Each row is a point on a tangle of strands that fork, close into loops and nearly touch. The rows are in no order.
Two points are linked if the straight distance between their rows is under 51.1. Some points are linked to none.
k_460: [  9  20  -9 -34 -22   9  13   9   2  -8 -15 -28 -12  -6 -15  -5  11  14
   9  -3  -2  -6]
k_705: [  5  25 -10 -17 -16   7  11   8   4  -9  -7 -19  -3   7 -13  -8   6   8
  15   4   5  11]
k_971: [ -9  40 -18 -16   7  -4  31 -13  21   9  24  -9   5  30 -22  -9 -12  -9
   2   3  -5  20]
k_644: [-12  -3  23 -20  -3   6   4  11  -8 -15  10  15  15  45  26  -3 -13  15
  12  -6   9  25]
k_416: [ 16  -6  -4  55 -25  38  -5  25 -15 -18  -9   9  10 -22   7 -19 -11   6
   1  34  23   6]
k_122: [ 18 -10 -17  63  24 -10 -43 -14   5  21  -9  18  -2 -18  -1  -1   6  -3
   5   6   8   2]
k_829: [-26  27  21 -37   2  -7  37 -24  13  20  43   4  17  49  -8  -4 -22  -6
 -18  -3  -8  12]
k_519: [ -6   3  10 -28 -22   1   8   8 -11  -8 -15   0  -9   1  22   2  11   6
   5  -5   6   1]
k_730: [-13  23  13 -19  12   3  20  -2   5  -3  31   4  18  57  -5 -10 -24   7
  11  -2  -5  30]
k_137: [ -4 -20  28 -56 -43  12   6  10 -12 -19 -10 -22  -2  15   6 -17   3  34
  10 -24 -11 -31]
k_983: [-15   9  -1 -37 -12 -21  13  -7   1  13 -12 -10 -18 -20  22  19  18  -9
  -8  -8  -6 -13]
k_596: [  2  12  13 -14 -15  11  11   5  11 -27   8 -26  25  59 -15 -14 -17  27
  28  -3  -8  16]
k_282: [-28  23  22 -28  15  -7  31 -22   3  19  45  20  14  42  -7   5 -24 -17
 -25  -4 -10  18]
k_85: [ 19 -18  25 -16 -44  37   6  32 -18 -41 -16  -6  -4   3   3 -15   0  30
   6   4  -3 -31]
k_810: [-20   2   6 -22   6 -42  22 -25  17  34  23  15  -7  -7   1  38  -3 -40
 -43  -5 -16 -16]
k_133: [ 21  -4 -20  56   6  -1 -33  -8   8  17 -22  -5   4 -36   2  -4  17   6
   2  14  11 -10]
k_356: [  6  -3 -35   6  12 -24  -2 -18  27  27  -8 -23 -10 -33   1  19  23  -5
   1  -1 -10 -18]
k_619: [  2 -25  21 -40 -23   7   2  14 -28 -13 -41   8 -24 -44  48  13  33  -3
 -13 -10   6 -36]
k_169: [-24 -19 -10  20  46 -24 -13 -30  -6  22  32  34 -10   0 -19  18  -9 -41
 -12  -6 -14  12]
k_218: [ 25  -5  -2  25 -28  42   0  33 -15 -18 -27 -15  -3 -49  -8 -20   1   8
  -8  24  10 -24]
k_590: [-19  -6  25 -48 -30  -1  16  -1   0  -7  11 -23  14  39  11 -12  -7  24
  14 -15  -7  -5]
k_684: [ 27  18 -11   6 -28  33  -5  27   1 -26 -20 -37   4 -19 -39 -20   4  10
   2  13  11  -1]
k_934: [ 16  -7  25  -2 -39  33   0  24  -3 -52  -5 -19  20  34 -15 -14 -13  38
  22   0  -9 -15]
k_772: [-23   5  22 -10  40  11   1   2 -21 -11  32  38  18  47   7   3 -27  -4
   0  -5   3  46]
k_690: [ 14  15  -2 -50 -25  12  11  15  -2  -7 -24 -31 -18 -19 -16  -5  18  15
   3 -11 -10 -25]
k_643: [-20   9 -10  -9  16 -30  19 -23  13  28  22  13 -13  -4  -2  22  -5 -31
 -20  -6 -14   1]
k_649: [ 24 -13  28   0 -45  41   0  32  -9 -58  -8 -16  10  18 -14 -21 -16  37
   9   6 -10 -30]
k_695: [-28  -5  28 -36   8 -45  14 -31   6  24  24  25  -3  -5  14  38  -7 -45
 -52  -3  -3 -17]
k_480: [  1  -9  -2 -29 -12 -12   5   1  -7   3 -32 -12 -23 -51  27  21  37  -4
  -6 -12  -7 -28]
k_602: [-31  16  13 -18  31 -12  17 -23 -10  10  38  33   7  26  -6  12 -20 -27
 -22  -4  -8  24]
k_267: [-21 -13  33 -22  13   5  -2  10 -12 -13  16  30  17  45  33   1 -18   4
   3  -9  13  27]
k_239: [ 16 -30 -13  45  23 -23 -43  -9  16  34 -14   4 -11 -30  14  11  28  -3
   6   8  -1 -22]
k_936: [ 13  -5 -11  69   3  11 -26   4  -8   2 -12  28   6 -23  10 -10  -4   1
   0  16  23  12]
k_856: [ 18  12   9 -72 -31  13   8  22  -2  -6 -22 -41 -18 -12 -24 -16  12  26
  -3 -28 -16 -46]
k_405: [  7 -15   2  19 -12   5   0  13 -19 -10 -25  20 -12 -31  34   6  19  -2
  -2   8  17   0]
k_193: [ 29  11  -2  -7 -31  32   1  33  -6 -23 -27 -32  -5 -27 -31 -20   7  16
  -3   8   3 -19]
k_534: [-17  18  27 -24   7   3  28 -12  13   7  44 -10  31  75  -9 -10 -33  12
   7  -8 -13  23]
k_818: [  4  22 -12  11  10   2   4   6   0  -8   5  10   5  17 -10 -10  -7   4
  13   6  10  35]
k_595: [ -7  -8  21 -40 -34  10   7   9  -7 -17  -3 -12   7  32  13 -10  -2  26
  18 -11  -1  -6]
k_442: [ -8   6 -30   6  21 -30  12 -25  27  35  15   2 -10 -10 -12  20  -1 -24
 -12  -5 -15  -5]
k_119: [ -8  38 -17 -47 -19   0  35 -14  25  12  10 -37  -1  17 -23   0   1  -3
  -5  -2 -13  -8]
k_374: [  1   5 -14 -24  -9 -12  10  -3   3  10 -23 -18 -19 -41  12  19  31  -3
  -2  -8  -8 -20]
k_211: [ -3  -7  -5  10   4 -17  -5  -1  -8   6 -17  16 -15 -26  27  15  18 -12
  -1  -3   7   4]
k_316: [ 15  -4 -11  71 -11  30 -17   9  -9  -4 -12  14  13 -29   8 -20  -9   2
  -3  27  23   7]
k_400: [ -5 -15  18 -43 -30   6   3  10 -22 -12 -32   3 -18 -24  41   8  23   3
  -5  -9   5 -26]
k_517: [-22 -18   0  11  41 -30 -16 -17 -13  10  11  36 -11 -10   5  20  -5 -38
 -10 -10  -4  15]
k_354: [ -7  19 -18   6  15 -14   7  -7   2   7   8  11  -5   4  -1   2  -3  -7
   2  -2   3  23]
k_494: [  6   0 -23  53  34 -13 -27 -16  -4  12   3  25  -3  -8 -10  -2  -2  -7
   4   0  11  20]
k_541: [  8  -8  19 -26 -37  24   6  22 -12 -29 -14  -9   0  14   5 -10   2  26
  17  -1   2 -10]
k_115: [ 21  15 -30  30  -4   9 -13  -3  14   3 -20 -29   5 -35 -20  -8  17   8
   4  10  12  -4]
k_151: [  4  -5  23 -14 -28  18   4  11   4 -38   5 -20  23  50  -5 -11 -12  38
  28  -6  -9   7]
k_961: [ 25  -1 -13  40 -19  39 -13  19  -5  -6 -29 -26   6 -54 -13 -23   6   6
  -9  25  11 -23]
k_279: [  9 -17  -5  56  11   2 -20   3 -15  -2 -12  37  -3 -22  21  -1   2  -6
  -3   9  22  15]
k_914: [ -2   2 -36  11  19 -29   4 -24  29  34   3 -12 -11 -20  -7  18   9 -15
  -3  -4 -14 -13]
k_551: [ -1 -14 -28  35  46 -24 -27 -29  15  35  16  16 -14  -1 -20  11  -2 -21
   1  -4 -11  -1]
k_245: [ 12 -12  24 -66 -41  16   5  22 -10 -15 -21 -29 -15   0  -7 -22   5  34
   1 -34 -15 -48]
k_179: [ 27  -9   5  15 -37  49   2  47 -19 -30 -18 -18  -6 -35 -11 -22 -12  10
 -11  23   4 -36]
k_666: [ -8   2 -17  38  46  -9 -17 -19 -14   6  20  34   0   8 -18  -2 -14 -13
   2  -3   4  34]
k_702: [ 15  31 -17 -11 -20  19   7  16  16 -29  -5 -48  10  25 -49 -18   1  10
  13   9   6  12]
k_562: [-10  19   9 -22  -5   1  15   7  -2  -7  13  -2   9  42   6  -9 -10  12
  15  -1   1  24]
k_159: [ 10  -7 -24   0   4 -20  -3  -7  12  18 -20 -20 -15 -49   8  16  34   2
   2  -4 -11 -24]
k_392: [ 14 -18 -20  49  33 -22 -41 -16  12  31  -7   9  -5 -19   1   8  14  -5
   7   5  -1  -9]
k_96: [ 12  24   4 -12 -22  17   7  10  14 -40  -1 -45  20  48 -38 -17  -9  24
  24   4  -6  13]
k_323: [-14  28 -14  10  39   0  15 -14  -1   3  35  22   8  30 -24  -6 -21 -12
   0   1  -3  42]
k_873: [-18 -14  35 -11  29  15  -8  15 -18 -19  22  44  23  49  28   6 -27   4
   4  -7  14  39]
k_841: [ 11  20 -23  36  15   3  -7   1   2   1   2   7   8  -1 -18 -13  -6   2
  11   8  17  32]
k_901: [ -8 -37  -5  22  35 -41 -30 -10   2  28  -1  21 -19 -26  17  23  11 -32
  -5  -9  -1  -6]
k_222: [-32   1  27 -44  -2 -38  13 -22  -1  18  14  16  -7  -3  31  27  -4 -32
 -36  -8   2 -12]
k_227: [  9 -39 -20  23  34 -36 -39  -9  26  49  -1   3 -13 -21  13  23  29 -12
   5   5 -11 -30]
k_412: [-25   4  12 -43 -10 -28  10 -12  -3  13  -5   2 -14 -11  34  23  12 -18
 -19 -12  -2 -11]
k_507: [ 33   0  14  -2 -40  44   1  45 -11 -39 -21 -26  -3 -14 -25 -23  -9  20
  -5  11  -6 -35]
k_478: [ -6 -39 -11  14  32 -44 -24  -8  16  40   1   6 -19 -29  20  28  22 -27
  -4  -3 -10 -20]
k_876: [  2 -26  -2  49  26 -14 -31  -4 -13   2 -11  42 -11 -25  23   6   6 -16
  -1  -1  15  13]
k_964: [ 26   6 -19  46 -11  27 -26   4   5   3 -31 -31  10 -50 -18 -16  14   7
  -5  20  12 -20]
k_693: [-11  13  -7  18  41   1   1  -9 -13  -2  28  33   6  23 -17  -3 -19  -7
   2   1   2  45]
k_435: [ 18  -1   2  37 -33  41   1  35 -14 -30  -8   1  11  -8  -1 -17 -10  11
   7  31  15   5]
k_926: [ 13 -27  -1  40  -7   6 -10   7 -15  -4 -30  14 -13 -51  33   3  21  -2
  -4  13  15 -14]
k_470: [-30  10  20 -18  37   1   9 -11 -15   1  38  37  13  42   3   7 -26 -15
 -12  -3  -2  37]
k_283: [-20 -22  33 -32 -21   0  15  -6   6 -16  18 -22  30  55  14 -10 -24  33
  21 -23 -10   2]
k_286: [-13  -8  11  14  32  -3 -12   4 -23 -15   8  52   2  13  18   5 -10 -14
  -4  -3  14  38]
k_498: [-13 -24 -19  27  50 -25 -20 -33   4  35  25  25 -12   0 -21  17  -4 -32
  -6  -6 -14   1]
k_608: [  5 -25  10 -22 -10  -9   2   7 -15  -2 -40  -1 -24 -58  42  21  40  -8
  -8  -7  -3 -32]
k_709: [ 11 -16 -30  42  42 -25 -38 -25  25  41   4   3  -8  -6 -12  10   6  -8
   5   4  -8 -13]
k_733: [  8  36 -22 -12  -9   6  14   2  15 -10   1 -33   3  17 -33 -11   2   4
  13   7   6  17]
k_823: [-10  42 -25 -23  -3  -7  39 -22  31  19  22 -15   2  17 -22   4  -7 -16
 -10   0 -12   2]
k_766: [-10  36 -17  -4  24  -4  27 -15  13  10  33   7   7  29 -27  -4 -16 -16
  -3  -2  -7  28]
k_465: [-23   2  38 -35  -6  -6  34 -22  17  11  45 -22  35  70  -4 -12 -36  19
   2 -13 -14  10]
k_611: [ 20 -21  -6  53  -4   5 -24   1  -6   8 -31   3  -4 -54  21  -1  20   4
  -3  16  10 -21]
k_126: [-10 -30  -2  25  37 -30 -28 -10  -7  12   0  37 -14 -18  15  19   6 -29
  -5  -8   4  10]
k_518: [ 18  19 -22  12 -13  17  -3   9   6  -7 -21 -27   2 -27 -23 -12  13   9
   5  12  12   4]
k_459: [ 19   1   3  13 -33  32   3  30 -15 -30 -16  -2   4  -9  -4 -13  -1  15
  10  18   9   0]
k_969: [-21 -11  34 -30 -12  -4  24 -12  13  -6  30 -26  35  65   3 -14 -32  31
  19 -21 -13  11]
k_183: [ -5   8 -14   8  10 -17   0  -5  -1   8  -5   9 -12 -12  10   8   9  -7
   2  -3   6  13]

A tip is a point with one link. Name the tips that can be reached along the links from each point below, in the order of the rows.
k_267 => k_829
k_517 => k_119, k_841, k_459
k_810 => k_400

A piece is all that can be reached along the links. How many separate loops has the piece of each point below (a circle has one, a figure eight two, a Y none), and how many tips (points with one link)?
k_733 => loops 1, tips 1
k_643 => loops 1, tips 1
k_961 => loops 1, tips 0
k_279 => loops 1, tips 3

Name the points in between on the shortest way along the links from the first point to the second, in order.
k_695 / k_914 => k_810 > k_643 > k_442
k_541 / k_705 => k_595 > k_137 > k_245 > k_856 > k_690 > k_460
k_766 / k_239 => k_323 > k_693 > k_666 > k_494 > k_122 > k_392
k_602 / k_534 => k_470 > k_772 > k_873 > k_267 > k_644 > k_562 > k_730
k_222 / k_400 => k_412 > k_983 > k_374 > k_480 > k_608 > k_619
